Each row is a point on a tangle of strands that fork and nearly touch. The rows are in no order.
In the rows, zero is written as 128.
Points whose rows are less than 155 apart are linked; no others are. Some points are linked to none.
futu: [230  79  91  78 164 147 143  99 134 148 125 176 115 106 153 156 132 107
 116 138  79 134 141 106 160 109 179 114 168 140 130 172  87 163 123  96
 125 137 132  99 105 144 164  91 119 141 132 118 141 118 103 193 164]
zol: [197  73 108 124 146 136 131 149 144 155 116 105 121 122 147  73 162  80
 139  97 135 137 131 182 155  85 134 115 138 105 119 155 111 167 144 123
 119 171 164 147 122 128 153  92 165 158 134 180 183 160  95 161 135]
gul: [142 131 119 104 116 155 129 157  74 174  96 117 108 133  98 123 148 151
 122 142 186 132 103 145 165 188 132 200 224  87 138 133 127 128 161 121
  85 136 159 100  83 148 139 131 107 123 168 138 157 128  87 121 140]
zoz: [130 132 121 118 135 138 155 127 136 170 137  98 101 141 121 116 151  99
 137 100 185 112 104 170 136 145 122 175 162  84 118 147 142 138 128  96
 103 170 157 154 102 134 137 127 101 133 164 155 150 124 105 116 115]
Gonel: [131  77 179 123  80  96 139 132 110 158 109 195 115 162 114 187 109 180
  88 137 126 155 155 155 148 100 150 121  81 107 175  85 134 123 164 193
 115 114 124 141 148  79 151 147 103 157  75  79 123  97 143 170 141]
Vurib: [ 83 171 115 167 120  99 113 146 138 112 200  90 149 144 134 147 105 124
 133  97 159 123 148 134 101 161 105 135  80  96  87 128 153 132 101 119
 111 139 142 147 133 118 113 139 130  97 122 147 110 107 161  95  90]
mifi: [101 137 156 152 103 126 114 143  99 192  97  96 129 171  87 107 162 149
 139 104 198 125 114 156 158 168 114 173 171  72 116 106 170 103 140 153
 134 151 153 126 108 118 105 166 104 124 174 145 167 130 132 123  95]
Noto: [170 144  80 110 179 130  96 184 125  61 135 137 172  79 106 132 109 189
 132  96 129 171 112  84 124 180 147  87 165 165  91 181 103 160 151 117
 110  97 156 100  95 176 159  92 180 110 125 131  98 115 126 149 191]
sali: [120 136 155 146 139 112 145  85 140 140 158 124 112 136 160 140 127 135
 138 138 102  98 113 150 130 112 116 142  97 130 134 120 148 114  95 123
 128 133 115 151 144 107 122 123  70 129 136 112 105 114 136 131 100]
zuz: [189  96  82  80 122 142 152 128 145 145 148 145 121 130 187 135  84 116
 146 157 125 134 165 168 164 117 173 142 136 126 137 167  82 166 159  85
  95 141 145 133 113 150 161  89 127 171  86 144 141 112 116 133 144]
fiv: [ 73 154 179 122 118 152 146 128  89 125  66 131  98 129 102 108 144 145
 149 135 176 153 116 129 142 150 119 171 172 126 169 112 147  78 148 106
 129 102 132 122 140 132 122 166  77 145 146  89 135 107 122 114 129]
niluv: [144 106 123 136 104 122  74 139 117 177 117  94 146 139  80  92 179 146
 101  90 173 113  70  89 130 159 127 115 174 104 106 117 151 157 114 178
 115 169 144 108 112 122 106 126 152 106 165 167 173 148 118 173 112]
remok: [157 122 163  58 143 153 152 105  65 178  71 156 141  89 112 140 149 209
 117 170  98 153 129  97 156 153 170 161 230 120 175 132  87 126 117 150
  74 115 118  78  85 146 113 157  73 150 130  81 118 101  97 172 157]
pomob: [ 89 125 139 143 129 140  81 135 132 123  55 103 148 137  84  60 169 151
 149  71 161 139 110 100 105 155 112 102 142 165 104 120 146  93 139 134
 192 139 120 110 147 122 101 159 149 129 149 139 179 153 158 108  93]
Duvi: [102 117 154 169 104 118 111 140 131 196 116  95 129 185  96 102 160 145
 137  80 189 126 143 158 129 121 118 121 115  72  95  93 173 109 129 150
 138 163 152 163 121  93  85 182 118 136 147 161 184 117 151 112  71]
mun: [115 151 148 137 195 139 132 154 114  80  82 145 128 102  77 128 153 164
 134  84 151 181  79  95  97 161 127 135 167 135 135 130 130 109 136  89
 150 125 148 121 107 137 166 144 123 111 144  92 118 110 135 125 166]
lugus: [ 93 123 155 141  55 136 182 112 144 179  91 122  92 182 167 109  88  82
 127 151 179 102 163 208 141  52 135 113  51 112 155  95 116  97 153  97
 128 121 115 206 185 103  97 123 114 182 106 133 140 130 129  79 112]
tel: [141 122 146 173 142 125 164 145 154 159 108 133 114 150 129 143 116 116
 134  68 196 159 127 206 127 121 131 159  79  87 117 122 154 124 157 136
 112 164 177 208 114  99 161 158 118 139 135 149 166  90 153 110 111]
mebov: [ 73 171 132 183 139 106 107 148 138  68 172 137 123 143  78 184 116 118
 111  79 166 159 123  92  69 121 120 105 117 112  97  84 162 116 140 112
 172 129 143 150 150 118 149 160 144 102 111 120 111 117 166 108 120]
Ret: [171 140  67 101 158 106  80 154 124  61 135  96 180  71 122 121 117 166
 103  89 137 142 104  74 110 177 131  83 157 188  76 185 121 169 119 144
  92 103 151  93 104 168 120  77 183  74 156 149  99 126 132 148 178]
Mag: [102 200 142 118 180  95 123  97 100  71 185 142 135  86 101 185 137 129
  99 127  97 130 101  44  98 163 124 111 167 130 134 103 119 158  79 106
 114 130 113  92 131 159 117 125 123  66 142  86  59 128 114 130 150]
lik: [105 149  97 108 157 129 100 104 137  71 156 104 143  83 131 106 124 118
 134 116  92  96  99  84  90 151 108 102 138 180 100 176 131 135  95  99
 128 121 101  96 136 154 110 111 147  88 153 128  92 145 124 116 133]
tuped: [114  95 118 126 131 150  95 125 151 136  92  50 155 126 152  20 160  82
 164  84 130 112 117 168 121 106  98 101 114 147 106 162 127 117 109 107
 166 139 127 125 145 134  98 118 170 134 164 179 159 171 114 126  91]
vati: [195 102  78  85 107 131 142 130 154 168 170 124  98 136 174 145  94  69
 140 171 124  96 164 157 165 118 159 146 124 110 118 166  83 172 144  84
 103 168 133 155 122 145 150  80 146 168 109 176 141 136 105 134 134]
nat: [ 91 171 118 198 133 117 105 163 149  84 200 151 114 159  87 206 102  87
 110  89 167 137 147  98  72 102 125 105  89 101  78 106 159 113 135 124
 160 143 141 166 140  89 137 159 157  89 123 139 128 113 176  96 124]
vidus: [173 133  78  95 168 108  92 131 107 114 104  74 167  87  94 102 148 169
  97  87 170 128  61  88 117 170 139 114 198 172  80 168 137 187 117 138
  84 126 144 102  98 174 101  78 160  72 192 148 100 120 109 179 178]
dof: [121 112 153 124  94 153 126 158  94 177  66 130 112 166  89 106 157 140
 139 129 193 153 105 152 159 168 131 175 179 100 148 112 135 114 168 145
 132 143 158 118 106 137 140 155 120 149 136 150 179 132 118 117 126]
rit: [ 76 134 134 136 125 143  73 152 132  98  78 131 158 132  73  94 148 171
 145  83 148 154  97  67 101 178 123  95 161 174 117 109 134 111 159 128
 174 128 129  95 144 134 133 150 174 122 122 133 155 152 149  99 128]
Befas: [195 107  94  84 167 149 143  90 119 106 111 189 135  74 132 166 130 133
 116 151  39 138 147  91 146 114 171  83 166 168 145 159  71 146 116 105
 139 109  93  69 102 142 155  98 142 123 116  95 118 123 113 167 173]
Fubo: [144 164  94 111 197 122 110 178 112  41 169 141 177  74 121 153 113 186
 123 113 101 171 130  77 108 166 145 100 170 148 120 150 100 162 137 107
  96  90 141  91  96 192 161  98 181 109 117 120  73 109 128 141 177]
kem: [127  93 141 157  65 115 126 149 129 133 136 190 103 174  99 193  93 113
  99 156 150 133 169 129 118  84 157 119  74 111 137  99 136 132 181 168
 131 141 126 166 148  82 140 151 147 137  76 136 149 123 130 115 150]
tazad: [131 131  79 140 122 107  90 178 129 133 175  94 165 122 106 126 125 133
 124  67 196 112 106 125 124 189 115 122 126 101  63 164 153 161 121 142
  89 154 167 120  94 138 104 112 159  85 149 173 127 109 140 121 105]
Ruf: [124 156 112 141 197 126 133 178 119  36 168 158 168  93 110 167 102 185
 111 122  95 186 146 103 108 142 130 105 166 129 133 119 104 146 136 109
 109  71 152 115  97 174 170 112 164 122  92 109  68  83 141 156 177]
Mopo: [166  79 138 112 143 157 166 107 138 143  74 168  91 126 127 133 147  96
 133 119 133 157 135 156 141 101 163 150 141 132 162 132 122 127 151 104
 156 145 139 137 123 111 179 123 127 176  98 105 171 108 123 163 154]
fugum: [113 116 156 125 117  94  71 105 126 188 131  52 170 153 120  72 169 155
 125 129 105  74 107 112 115 143 114 122 148 107  90 110 146 145  78 172
 115 126  93  89 138 118  52 160 105 111 168 133 130 164 126 174  69]
gepun: [141 183 161  77 122 113 149  95  76 168 172 148 107 112 121 206 108 154
  96 172 112 122 134  80 141 173 152 170 166 104 169 101  87 176 103 124
  58 149 119 110 117 157 118 133  77 126 125  76  80  94  93 156 149]
numid: [117 137 164 184 144 117 135 149 138 165 104 110 114 161 109 126 146 143
 138  56 208 162 122 179 126 127 110 148  96  84 102 111 178 117 155 152
 137 164 173 187 110  96 141 168 101 124 154 143 165  92 161 118  97]
lesa: [143  92  85 121 142 154 106 128 170 101 107  85 151  97 164  52 136  90
 143 102 102 113 119 164 113 113 101  99 103 178 102 192 127 110 119 112
 147 127 131 130 142 141 122  87 177 112 159 185 142 156 123 119 114]
tumo: [168 158  61 200 104 129 153 144 166  94 172 152 129 135 178 143  73  73
 129 150 110 101 138 189 127  89 101 115  50 138  93 159 142  87 110 109
 136 135 118 166 122  93 141 106 177 126 138 182 118 136 162  71 103]
Zorib: [106 135 138 134 105 101  86 102 131 202 157  66 149 163 120 100 164 126
 117 121 139  71 115 116 124 155 125 130 132  81  76 115 156 142  78 153
 108 163 116 117 131 114  62 152 106 113 157 144 133 139 124 143  69]
zimi: [149  85 167  84  85 109 143 120 111 148 112 168 139 149 131 164 113 197
 111 157  98 157 158 140 166 123 143 127 104 111 184 100 108 142 153 192
  95 101 110 118 134 105 144 137  82 157  63  93 119  94 136 169 138]
nupon: [141 107 149 113 142 171 180 123 144 135  62 143  78 121 130  87 160  56
 154 104 175 142 122 158 126 103 147 168 144 145 160 127 122 102 162  92
 168 136 146 145 133 138 171 130 127 182 121 102 178 130 118 118 144]
rafe: [112 162 125 171 175 122 138 175 139  25 179 162 156 105 143 158  84 168
 122 138  97 182 152 139 102 120 118 128 101 142 138 120 131 133 126 125
 128  68 144 129 125 142 175 113 146 115  96 113  75  93 160 132 150]
zoti: [103  95  96 160  57 107  84 184 149  99 144 166 146 169 137 139  85 138
 116 153 110 119 190 144 125 103 125  94  49 135 114 119 125 114 165 194
 142 116 111 146 128 104 116 131 189 129  84 179 161 140 161  78 117]
tomal: [174 110 139  79 156 132 116 117  97 156  96 148 166 101 118 130 135 222
 115 147 100 148 123  93 150 158 167 131 190 140 150 139  94 163 113 171
  79 117 119  79  86 153 118 129 100 132 118  96 114 125 101 171 159]
los: [139  61 196  93  95 134 149 116  86 198  47 160 130 136 111 103 155 152
 121 155 121 169 130 161 162 118 135 149 150 122 203  90 116 119 159 183
 144 108 127 106 147 110 137 155  91 198  89  88 163 117 127 175 131]
Zagi: [133 129 112 105 146 155 132 125 100 163 117  99 106 125 121 109 153 116
 142 120 184 109  97 147 149 174 130 186 209  98 127 144 135 136 136 104
  88 148 159 115  82 154 126 126 108 133 173 158 151 135  97 119 129]
Godat: [102 148  97 115 110 156 132 143 146  98 153 134 104 132 107 136 106  81
 142 112 176 117 128 122 100 140 132 140 126 121 121 151 106 136 162  81
 137 158 160 146 132 137 165 127 166 137 111 148 133 129 129  80 127]
Sor: [ 74 163 164 110 124 170 182  81 135 133  92 112  89 137 149  77 135  94
 182 148 146 115 126 150 126  90 106 145 118 174 153 123 127  66 124  56
 164 107 111 156 181 131 112 149  85 172 131 105 127 124 131  95 112]
kipa: [146 108 168 121 151 114 130  69 142 161 121 101 134 117 135 102 171 130
 112 148  62  99  90 108 127 100 111 115 126 135 131 118 144 143  69 162
 135 130  93 114 145 110 101 132  80 104 169 106 118 165 117 170  99]
Mes: [167 120  72 180 111 113 114 162 163 115 174 117 149 123 172 123 104 109
 130 131 116 112 141 165 118 116 108 102  63 131  93 162 151 122 111 151
 120 133 134 145 115 106 125  90 173 101 141 188 134 118 148 100  95]
Niku: [235  64  93 116 151 132 118 137 132 164 125 104 112 114 158  98 170  88
 121 113 106 139 132 162 159  59 141 107 147 108 120 156 107 176 124 124
 110 162 155 139 123 132 161  72 143 132 151 166 166 159  89 213 159]
Vusaz: [103 113 108 133  88 161 111 139 161 109 122 159  93 161  95 136 125  73
 123 130 154 110 153  98  95 109 152  99  98 152 112 131 124 106 191 129
 191 152 124 153 166 105 136 142 202 141 111 150 171 161 125  78 145]
pap: [128 128 170 118 155 109 147  63 126 138 141 126 114 108 154 140 138 158
 134 170  71 109 114 115 131 120 122 145 126 142 147 115 139 124  83 140
 110 131 110 121 133 119 112 138  69 117 138  80 103 120 121 138 122]
gat: [ 61 187 161 165 135 101 132 120 116  73 200 155 117 129 129 186 105 146
 110 144  90 148 152 102 108 103 100 113 104 120 143  71 148 127 105 118
 139  86 115 139 168 129 122 138 102 116  97  77  65 113 148 133 123]
zizu: [163 144  90 147 121 119 123 141 116  54 148 181 152  90 166 172  89 161
 113 177  27 133 168  92 140 113 108  91  94 159 127 127 127 116  96 172
 146  63  73  78  90 138 150  90 144 110  93 115  75 148 131 153 144]
Ral: [117 119 135 114 110 104 121 119 130 124 154 115 161 137 172 104  91 175
 136 178  89 112 145 157 145 143 113 131  93 124 154 134 115 150 115 178
  87  97 105 117 131 139  93 112  83 126  91 124  99 128 136 116 104]
nugat: [195  73  69 101 118 137  92 162 155 105 118 139 150 103 165 110 113 137
 140 132 101 141 163 138 149 139 140  91 114 178 109 183  98 150 164 152
 140 118 130  94 116 149 155  86 193 126 121 179 154 150 128 136 144]
mef: [252  72  86 101 158 141 127 116 140 151 119 123 118 100 178 116 153  99
 113 138  73 143 124 155 158  67 155 105 145 137 129 173 113 164 114 128
 119 128 146 117 116 136 164  68 123 126 155 147 157 135 103 219 170]
veg: [ 98  88 175 140  53 104 124 140 117 163 121 165 104 179 101 175 110 145
  98 154 158 135 158 135 123  90 150 116  73 104 149  82 144 127 173 188
 123 132 123 164 165  77 119 161 115 147  81 109 147 123 146 131 120]
Fifus: [143 113 163 111 137 100 102  76 126 190 118  70 145 135 108  81 175 138
 102 136  67  93  89 103 119 113 109 115 143 107 109 103 139 161  58 188
 130 129  89  92 148 112  78 152  84 104 182 120 128 188 119 192  95]
zes: [148 138  86  97 166 141 104 130 115 110 122  90 158  83 124  92 142 141
 126 103 166 110  86 117 120 186 135 145 195 147  92 193 126 161 132 106
  77 132 149 103  84 172 110 101 133  96 168 144 111 140  99 139 148]
Kiseg: [180  84 129  76 142 154 149 101 118 156  90 172 111 117 131 134 146 128
 123 136  95 145 129 125 155 119 182 139 171 136 163 134  97 142 135 111
 138 143 131  99 102 130 167 112 125 170  97 108 153 112 110 172 152]
ker: [ 84 128 137 133 147 107 102 127 138 112 135  99 181 126 161  77 118 187
 156 151  95 111 129 149 130 153 106 123  98 147 128 146 147 131 105 167
 110  94 112 110 130 132  76 127  90 113 120 127  97 125 148 110  98]
ruru: [155 146  91 135 156 126 125 121 139  66 171 145 125  89 142 165 115 104
 126 134  84 118 118  94 105 125 128 104 120 165 108 145 128 140  96 106
 136 117 111 116 114 134 159  94 146  80 131 126  89 130 136 126 147]
lud: [167 125  94 124 123 118 116 155 135  77 161 167 151 119 148 168  78 170
 124 161  70 149 175  99 140 136 140 101 110 146 140 130  98 149 133 170
 113  89 107  81 102 148 156  85 153 121  72 139 105 118 130 143 155]
Fuv: [ 78 165 139 136 117 146 154 109 131  93 159 154  75 134 112 186  98  71
 126 144 143 117 140  93 113  94 137 130 109 144 149 102 117 112 133  63
 173 106 120 140 177 121 155 139 138 141 108  88  95 130 138 113 137]
Fepi: [117 131 101 102 165 148 108 126 119  96 103  99 141  85 122  87 152 136
 141 106 138 114  93 109 111 183 124 131 177 164 118 180 136 136 110 102
 118 129 129  96 116 161 115 115 136 103 158 127 111 146 112 121 143]
gefal: [ 98 153 116 120  98 113 137  95 137 136 202  99 134 141 162 131  90  99
 132 183  86  64 141 113 129 147 113 136  74 140 111 133 115 135 105 106
 120 132  82 134 159 142  85 110 120 109 128 141 100 150 124  94  96]
gedo: [125 128 142 141 112 119  95 128  89 192 102  98 143 145  85 105 176 170
 109 101 174 122  80 109 145 180 120 151 193  85 110  99 164 137 119 175
 109 160 142 105 107 123 118 151 110 109 175 143 156 132 118 163 111]
Gim: [137  96  83 106 135 160  96 146 156  70 103 116 143  90 145  81 119 114
 144 103  99 141 132 131 113 139 122 104 117 190 111 191 110 124 162 121
 159 118 133 114 139 143 153 104 202 123 122 165 149 147 131 104 132]
pubu: [ 78 190 145 148 156  92 112 110 114  66 191 149 148 116 117 189 128 154
 111 125  81 143 131  59 101 138 110 105 142 125 138  77 132 138  86 115
 146 104 107 103 143 150 119 131 124  81 127  78  53 128 140 123 136]
ledi: [133 131 178  72 134 121 159  84  83 178  98 158 112  98 135 159 134 194
 112 176  97 147 120 123 147 151 142 166 187 106 194 115 108 125 105 159
  63 114 118 106  96 126 120 167  54 146 132  65 100  94  99 182 148]
Vek: [104 161 105 188 117 104  99 152 154 125 201 115 146 162 129 167 115  99
 117  93 152 110 153 116  91 127 106 105  74  99  63 125 163 109 107 118
 141 153 126 154 125  84  87 149 147  87 126 150 126 102 182  78  82]
muvu: [165  92 102 120 114 123  89 128 149 162 130 110 136 139  91 110 165 131
 111 107 137 109  90  85 121 147 138  99 152 124 108 138 136 158 119 162
 134 170 138 123 132 124 124 107 168 111 147 160 163 150 118 159 123]
pifem: [ 85 160 139 161 162 119 108 148 129  84 125 144 130 132  70 160 137 139
 123  64 171 158  82  81  89 157 125 116 159 119 108 103 146 130 138 111
 157 137 148 125 128 131 162 148 129 105 133 100 116 118 154 113 138]
Ver: [110 145  98 150 125  99  99 170 138 105 189 110 153 131 115 152 113 140
 124  93 166 129 120 112 117 175 115 134 107 107  87 140 142 154 123 141
 105 146 162 124 108 128 129 125 141  92 121 147 112 111 154 112 116]
pezi: [134 162 164  59 124 118 164  96  59 187 150 151  97  98 134 194 116 173
 101 173 126 127 144 114 145 172 144 194 191  96 174 113 109 138 108 126
  39 146 122 114 101 143 119 154  46 139 140  65 100  89  92 167 157]
loras: [105 100 136 142 120 143  89 138 135 153  88  81 142 146  91  54 181 118
 144  87 156 116 107 127 124 124 117 105 146 139 101 122 144 112 125 128
 176 145 123 114 148 118 102 147 150 136 163 162 185 166 129 133  94]
Nesak: [ 85 151 151 173 149 114 128 131 134  58 157 154 136 129 139 166  98 156
 134 137 100 157 142 129 115  97 102 117  90 139 150 100 149 105 127 117
 147  74 124 144 149 113 138 129 103 112 101  94  78 109 155 126 128]
gov: [147 125  68 132 133 122 102 151 146 162 154  63 144 125 127 102 146  98
 117  66 193 105 107 167 127 159 118 124 128  76  65 169 153 164 100 118
  97 166 177 152  96 123 108 110 154  95 171 183 136 117 123 132  92]
Fumi: [167  92 114 116  89 131 151 129 156 201 152 107  93 162 143 132 130  65
 127 157 148  94 142 170 150 101 152 142 121  80 121 136 102 172 151 113
 117 182 150 173 130 125 137 105 162 166 117 195 164 149  96 125 125]
gese: [ 77 169 132 111 111 127 128 103 125  98 183 118 118 136 149 134  92 119
 136 181  85  87 133  92 129 131 107 127  98 152 144 124 104 125 108 101
 133 103  80 121 167 144 102 124 119 116  99 103  86 151 132 108 112]
poki: [104 158 127 127  95  90 114 106 134 169 204  74 160 144 146 127 104 119
 119 157 113  66 134 106 131 157 119 142  94 105  95 114 139 151  79 146
  91 155  94 116 128 132  58 134  87  96 138 141 104 129 130 122  77]
zoru: [ 99 181 121 173 125 145 154 114 141  78 172 152  92 140 138 170  80  65
 135 119 144 116 139 129  87  65 115 134  79 143 123 111 130  89 131  67
 165 113 137 166 169 114 162 133 138 135 110 108  90 128 151  86 135]
pazi: [ 80 164 132 136 111 155 161  86 143 125 122 106 105 153 157  96 107  93
 167 143 130  95 133 156 124  82 104 126  93 162 140 123 117  72 120  62
 159 110 106 164 182 121 101 135  99 159 116 113 112 132 148  78  98]
kalos: [144  70 201 104 114 132 161 120  97 206  45 134 111 140 121  87 174 103
 137 151 121 164 146 190 171  85 138 162 146 103 193  81 119 111 153 158
 137 134 136 122 144 106 139 160  94 211 114 103 182 127 118 184 132]
vit: [127 177 129 127 148 105 134  85 114  93 154 149 108  96  96 208 159 100
  86 120  87 104  90  28 106 148 134  96 155 134 121  99 123 156  83  99
 157 145 102 104 148 134 130 116 139  63 162  91  98 138 111 130 151]
nesi: [140  84 180 105 118 131 180 133  96 195  48 119 108 142 152  85 164 123
 149 137 164 174 142 221 176 103 125 192 167  88 192  85 132  92 170 127
 119 131 152 145 119 128 142 148  90 198 130 130 187 115 103 156 148]
tufip: [126 105 189 136 189 125 160 147 101 162  61 101 132 122 147  77 171 176
 150 127 146 167 105 191 162 143 103 190 145 109 161 126 149  88 147 144
  95 116 153 148  78 127 116 151  62 146 157 119 148  91 118 148 140]
Govi: [112 127 158 145 197 136 137 154 110 119  81  94 165  99 148  61 153 198
 150 109 132 159  97 170 148 159  98 158 141 137 127 165 161 105 126 141
 103 110 150 133  83 134  98 135  81 121 142 113 121 109 135 128 139]
Muk: [133  99 183 126 146 135 171 146  90 187  57 114 126 125 162  75 166 145
 152 133 164 179 128 229 184 134 106 204 149  98 173 112 143  93 165 140
 102 115 156 148  88 130 128 145  76 174 137 125 168  99 105 133 147]
Fega: [122 119  71 143 100 104  92 157 163  88 171 112 154 124 160 123 105 119
 133 122 101 105 154 123 120 140 104 100  73 147  87 154 138 127 121 164
 124 119 107 119 122 116 107  95 173  98 124 178 121 142 155 103 105]
pizos: [125  98  93 157  51 115  99 181 140 122 158 195 123 184 101 193  89 107
  90 179 121 119 192 107 122  86 154  97  62 116 120 113 139 125 184 194
 135 120 100 155 118  85 112 151 194 132  88 157 156 139 138  80 153]
daga: [126 190 147  87 126 107 153 114  96 133 223 149 112 108 144 215  89 122
  94 166 121 127 157  93 136 152 132 167 138  91 163 104 103 166  98 114
  56 135 117 122 130 150 131 124  83 117 107  80  72  90 109 159 141]
degi: [ 92 139 114 121 111 129 108  99 132  91 147 137 128 119 134 137 106 129
 130 166  43  90 135  70 126 123 103  99 101 170 122 119 115 120 107 131
 174  99  73 108 146 137 103 126 136 103 111 106  90 176 129 102 118]
Saz: [135 126 143 163 139 118 164 118 164 133 131 127 109 141 145 148 113 107
 135 105 143 130 135 173 121  96 125 141  78 121 128 128 159 113 132 129
 135 150 145 178 133  92 157 132 107 133 128 140 129 105 148 112 105]
Kig: [120 111 135 148 111 167 181 107 173 146  80 127 108 145 160  76 114  42
 172 123 157 116 156 200 123  51 137 134  78 159 157 124 121  82 162  93
 173 137 129 183 170 118 139 117 158 188 120 142 159 148 127  72 113]
goni: [126 185 113 196 136 146 157 134 151  71 170 144 111 135 149 159  65  63
 143 106 161 130 135 181  87  67 113 130  60 128 122 121 134  91 141  86
 135 108 150 194 159 106 174 133 134 139 115 118 111 105 164  67 115]
sepu: [169  77 113 125 105 120 122 140 150 184 142  87 119 159 155  86 149  74
 138 137 127 104 135 174 152  88 130 120 120  77 121 137 100 174 125 137
 110 177 146 151 131 127 128 108 153 159 131 202 169 170  93 149 118]
Bolo: [135  86 165  95 107 112 149 105 126 149 105 147 146 139 153 113 114 174
 128 185  84 140 139 162 155 126 124 138 108 124 188 122 105 139 132 184
 110 104 102 120 137 121 108 131  72 148  78 104 116 119 117 150 124]
zunid: [172 130 101 106 134 133 140 107 129  91 141 192 103  96 123 197 118 110
 107 148  65 123 140  70 137 117 156 104 138 146 137 136  93 145 103  98
 157 121  95  97 110 131 168  97 147 109 116  98 104 137 115 145 167]
Fen: [127  99 120 147 110 158 140 122 179 134 102 122 101 154 126  95 133  53
 150 124 153 103 162 144 113  77 137 107  87 140 117 141 135  97 162 109
 194 150 120 166 158 112 123 142 181 161 126 165 178 158 128  81 109]
mita: [149 170  99 210 120 138 170 132 175 104 165 143 124 145 168 154  73  62
 139 122 143  98 142 196 101  68 107 124  39 133 108 136 145  80 124  87
 141 125 136 190 142  89 146 128 151 133 133 160 123 115 168  54  94]
bis: [130 136 104 143 140 136 131 126 153 167 143  68 131 139 136  98 153  70
 136  73 195 103 108 178 112 127 107 143 119  67  81 153 149 139  96  92
 110 175 162 166 113 121 110 130 139 114 181 176 142 124 117 111  87]
tupe: [115 108 150 107 128 165 172 114 153 145  55 109  96 132 146  58 164  44
 172 119 165 135 137 183 136  84 131 150 136 149 157 122 120  90 146  91
 177 147 130 150 150 148 137 130 138 192 125 138 175 151 102 110 117]
taf: [ 82 163 148 151  81 142 181  97 149 152 133 110  95 162 166 119  92  84
 145 139 163  89 141 181 130  78 115 127  60 128 144 102 125  84 130  65
 124 108 110 200 185 108 109 123  87 178 116 124 123 129 144  76 107]
Meke: [ 54 159 144 133 115 160 138 117 128  83 120 167  73 149  78 167 126  70
 129 132 149 126 140  75  92  88 152 112 133 145 141  89 113 102 152  69
 205 110 124 133 183 127 160 155 157 150 112  78 119 138 136 100 147]
difa: [108 111  89 143  87 111  83 166 144  82 162 140 155 139 125 139 103 138
 130 138  95 129 159 103 112 137 119  93  86 152 105 133 121 133 144 170
 143 113 109 114 122 131 133 118 200 109  94 155 128 148 151  94 115]
nud: [ 90 121 155 138 167 119 117 136 116 130  96  75 180 110 144  56 139 204
 154 128 124 119 110 169 145 167 103 148 141 133 132 160 149 118 114 159
  95 104 129 113  99 140  70 146  82 111 138 122 113 121 131 124 108]
perev: [130 150 106 140 134 130 125 124 131  47 129 169 142  98 163 147 103 136
 120 179  19 117 139  90 132  99 100  91  88 171 127 128 148  93  95 147
 173  74  68  84 117 134 130 108 135  99 111 103  75 163 129 120 133]
Labe: [ 71 153 173 107 134 162 184 101 111 130  67 128  80 129 123  91 143 116
 165 139 171 146 124 137 127 116 120 165 152 136 178 119 142  64 139  74
 140  99 126 143 155 132 127 160  80 168 126  80 133 116 126 101 136]
num: [195  93  80 128 132 122 115 185 150  86 141 155 159 116 172 126  95 176
 141 133  95 162 180 151 162 146 149 102 102 163 117 170  93 153 158 161
 107 100 144  97 108 148 159  94 161 127  84 159 129 114 145 139 157]
Pevan: [ 61 177 141 129 117 139 115 118 119 106 126 154  87 143  56 168 128 100
 127 121 143 119  99  36  77 148 150 100 163 146 126  88 117 114 140  87
 194 145 115 111 175 139 140 154 166 125 130 101 136 152 127  98 132]
puv: [164 126 135 109 176 127 113 148  85 154  88 130 177 104 116 115 150 244
 116 135 137 150 100 103 158 189 146 153 198 130 126 146 126 154 129 179
  66 112 141  78  66 153 110 132 102 113 141 111 118 115  97 163 165]
bared: [141 138 118 155 119 109 126 104 127 118 145 170  97 123  93 207 150  94
  88 141  85 106 110  36 110 117 133  95 119 134 107 101 144 127 100 132
 191 145  96 127 138 103 131 125 147  80 156 103 111 150 130 120 147]
telo: [ 99 100 199 102  79 146 149 128  73 161  35 156 125 141 104  92 144 154
 127 156 146 180 125 148 157 141 128 164 165 127 194  97 131  83 167 150
 133  96 133 109 145 121 124 170  75 171 112  87 153 109 124 134 135]
suk: [ 72 165 129 129 105 133  90 127 118  89  96 146 126 139  67 131 151 144
 132 105 120 131  90  34 100 162 136  91 172 172 127  83 119 112 138 116
 195 130 104  95 171 134 125 154 179 108 122 116 132 165 135  99 128]
nupep: [143 121 186  78 135 104 163  58 111 179 129 123 104 111 142 146 131 165
 114 184  63 108 115 118 144 138 129 160 138 108 169 110 105 144  81 156
  93 131 100 113 132 118 119 152  60 141 135  71 100 121 103 164 126]

Follow the links from the first point to the second, and from the first to the third. Name the last point that the two ways share.
Ver / pap / muvu: mifi
Niku / tupe / vidus: futu
fugum / dof / puv: pap
puv / dof / Fifus: pap
zol / Fen / Fubo: futu

A fork is a point with three links, a tip a point with one. Leave the first point through the second and follow the links. Name the first fork or tip that comes.
Mag / pubu: futu
dof / gul: mun
pap / sali: mifi
rafe / Nesak: bared
